Each scene shows the same named points in several views. A view is turned or mirrored, and shifted as a whole, has a little noise and may leave points out.

Scene 1
View 1
j594: [ -1   6  14  -6   6   8   0  -2 -14  10 -12  -2  -4  -6  -3  13   1   2
   5   1]
j251: [-2 -2 16 -5 12 14 -1 -5 -4  4 -7  4  3 -3 -4 11 -3  7  1  4]
j891: [ -3   3  11  -2   2   2   0  -1  -1   2   3  -5  -4  12 -11  12   6  12
  -8  15]
j375: [ 3  2 13 -5  4 14 -5 -4 -6  9 -8 -4 -4 -1 -6  9  8 11 -2  2]
j611: [ -1  -1  18  -4  20  22   1  -7  -6   7 -13   9   5 -13  -1   9  -7   6
   5  -8]
j775: [ 1 -5 13 -1 12 21 -6 -7 -5  6 -5  0  4 -1 -2 12 -1  8 -1  1]
j244: [  3  -1  11  -6  -2  11  -5  -2 -14   9 -10  -6  -1  -4  -3  18   0   0
   2   8]
j924: [ -6   5  13  -1  16   9   0  -4 -10   5  -6   0  -1   0  -3  11  -1   5
   1   2]
j788: [-1 -5 14 -2 14 20 -4 -6 -8  5 -7  2  6 -5 -1 14 -7  3  1  1]
j174: [ -5 -13  20   0  28  29   1 -10   9  -2  -2  17  15  -6  -3   8 -13  12
  -2  -3]
j730: [  0  -3  19  -4  25  28  -3  -9   0   6 -10  10   5  -9  -2   2   0  15
   1 -10]
j664: [ -4   3  11   0  16  13  -3  -5 -16   8  -9  -4   1  -3   1  15  -3   0
   3  -1]
j40: [ -3  -3   8  -1   5  10 -14  -5 -15   6  -4 -11   1   8   2  19  -1  -2
  -2  11]
j186: [-12  -8  16   2  30  19 -15 -10  -3  -1   3   2   9  14   6   8  -5   9
  -6   4]
j435: [ -3 -10  16   0  20  23  -2  -8   0   2  -4   8  11  -4  -2  13 -12   6
  -1   1]
j900: [ 5  0  8  3 10 21  0 -7 -3  7 -3 -3  0 -1 -8 11  5 13 -4 -2]
j967: [  3  -5  11   1  20  32 -24 -13  -8  10  -6  -9   1   7   6   4  13  15
  -5  -7]
View 2
j251: [  3  -9   5   3  -3 -12  -2   7  -5   9   6 -14   3   1  -8 -11   2 -12
  -8 -19]
j174: [  0   6   1  -6  -3 -23   2  21  -5  16  -8  -8  12   2  -7  -4  -1  -2
 -10 -23]
j375: [  1 -18   3   9  -7 -12  -5  -3  -7   0  14 -17   2  -6  -7 -12   4 -16
  -9 -14]
j244: [  6 -25   8  11   2  -4  -3  -9  -5   4   9 -17   0   1  -4 -14   4 -13
  -2 -14]
j891: [ 11 -18   0  10 -11  -9  -4  -3  -8  -2  17  -3 -16  -7  -7  -2   5 -17
  -4 -25]
j788: [  1 -11   3   4   3 -12  -1   4  -3   9   0 -17   7   1  -5  -8   0  -9
  -4 -15]
j924: [  2 -10   3   4   3  -8  -4   5   0   6  11 -18  -4  -4  -9  -5   1 -20
  -4 -16]
j730: [ -7   0   1  -1  -6 -23  -3  15  -5   9   3 -21  16  -3 -11 -11   1 -12
 -14 -14]
j186: [  3  -4  -8   7  -5 -15   2  18   0   2   1 -17   0  -1 -12  15  -1  -2
   2 -17]
j40: [  8 -25   0  15   2  -3   0  -6  -2  -1   7 -19  -4  -1  -5   2   1  -9
   6 -13]
j967: [ -8 -15  -9  13 -11 -24  -3   2  -6 -10   5 -28  17 -10  -9   5   2  -4
  -6  -6]
j611: [ -4  -5   7  -2   4 -15  -3   9  -2  13   2 -22  12   1  -7 -16   0 -14
 -10 -14]
j435: [  2  -4   3   0   1 -16   1  11  -4  13  -5 -12   8   2  -5  -5  -1  -5
  -5 -20]
View 3
j186: [-13 -19  13  -1 -16   1   7   8   4  -4   3  10 -12  20 -14  -1  -3  -2
   3   5]
j891: [  1 -11   9 -10 -18   8  -9 -12  12   4   2   0  -2   2 -23   3  21  -1
   9  13]
j174: [-18 -18  19 -14 -24  -6  -5  12  -2  -6   5  19 -18   1  -2  -2  -3   0
 -10   2]
j730: [-15 -16  22  -8 -19  -6  -8   6  13  -9   2  13 -10  -3  -4   3  -2  -7
 -14  -8]
j775: [-13 -13  10  -9 -16   0  -8   3   9  -4   0   4  -2   1  -7   3   4  -7
  -2   1]
j251: [-10  -9  12  -7 -19   0 -11   3   8  -3   1   6 -10  -2  -4   2  11  -5
  -4   0]
j435: [-17 -13  10 -11 -19  -2  -7  10  -1  -5   3  11 -12   1  -2  -1   2  -4
  -4   3]
j375: [ -6 -11  11  -7 -15   2 -12  -5  19  -2  -1  -1   2  -4 -12   7  12  -9
  -2   0]
j900: [ -9 -16  11 -17 -13   0  -9  -3  13  -5   1   4   2  -5 -15   5   4  -8
  -3   1]
j664: [ -8  -9   2  -5  -6   5  -6   4   7  -9  -2   1  -7   3  -7   2  10 -16
  -1  -6]
j594: [ -4  -5   5  -4  -9   6 -14  -1  14  -6  -3  -2  -5  -4  -6   5  18 -14
  -1  -6]
j40: [ -9  -8  -4  -2  -9   7  -5   1   8   0  -2  -8   4  10 -11   3  10 -12
  12   6]
j967: [-17 -21  15  -2 -13  -4   3   2  23  -5  -1   1  10  10 -16   7 -14 -10
  -4  -4]
j924: [ -4 -10   8  -6 -10   5  -7   0   9  -7   0   4 -11   2 -11   2  14 -11
  -1  -4]
View 4
j594: [  0  -2  10   1   5  -6  -8  13  -2 -15   9  12  12   0  13  10  14  -4
  -1  -4]
j891: [-20  -2  14  12   3  -1  -7   2  12 -11  13  15  -8  -3  11  20  14   1
   0  -5]
j775: [ -4  -6  -1   8   7   1  -2   9  -3 -12   2  19  -1  -1   6   6  12 -10
  -2   0]
j900: [ -3  -8   4   5   9  -1  -1   3   5 -11  -3  22  -3   0   9   8  19  -3
  -5   3]
j244: [ -4  -7  13   3   0  -1 -13  12  -2 -11   8  11   9   5   6   7  11  -4
   1  -6]
j435: [ -2  -4  -7  11   3   2   9  10  -9  -9   4  20  -4  -8   8  -3   7 -12
   2   5]
j40: [-15  -6  11   0   2   3 -11  13  -1  -3   5  12   2   3   1  16   5 -13
   1  -8]
j375: [ -3  -6   7   7   9  -2 -10   7   3 -16   4  17   2   4  10  12  18  -2
  -4  -3]
j611: [ 10  -3  -6   6   8  -4   5  12 -10 -16   3  18   7  -6  14  -2  13  -9
  -1   5]
j664: [ -2  -2   6  -4   7  -4  -1  14  -5  -8   3  14  10  -4  10  10   9 -12
  -1  -1]
j251: [ -2  -3   0  12   4  -2   1   9  -5 -15   9  17   0  -5  12   3  12  -6
   1   1]
j788: [ -1  -5  -1   5   4   0   1  11  -7 -11   3  17   3  -3   7   2   9 -11
   0   1]
j174: [  0  -3 -16  18   5   2  18   7 -10 -13   3  25 -11 -14  11  -7   8 -13
   1  11]
j730: [  8  -4 -13  12  15  -2   6   8  -8 -20   0  25  -1  -6  14   2  17 -11
  -4   6]
j967: [ -3 -11 -10   4  23   5  -7   9  -3 -14 -11  27  -4   7   0  19  15 -20
  -9  -3]

In a view up to two points have been moved. Name them for each view, in the order of its rows, or write -.
view 1: j251
view 2: -
view 3: j174
view 4: -
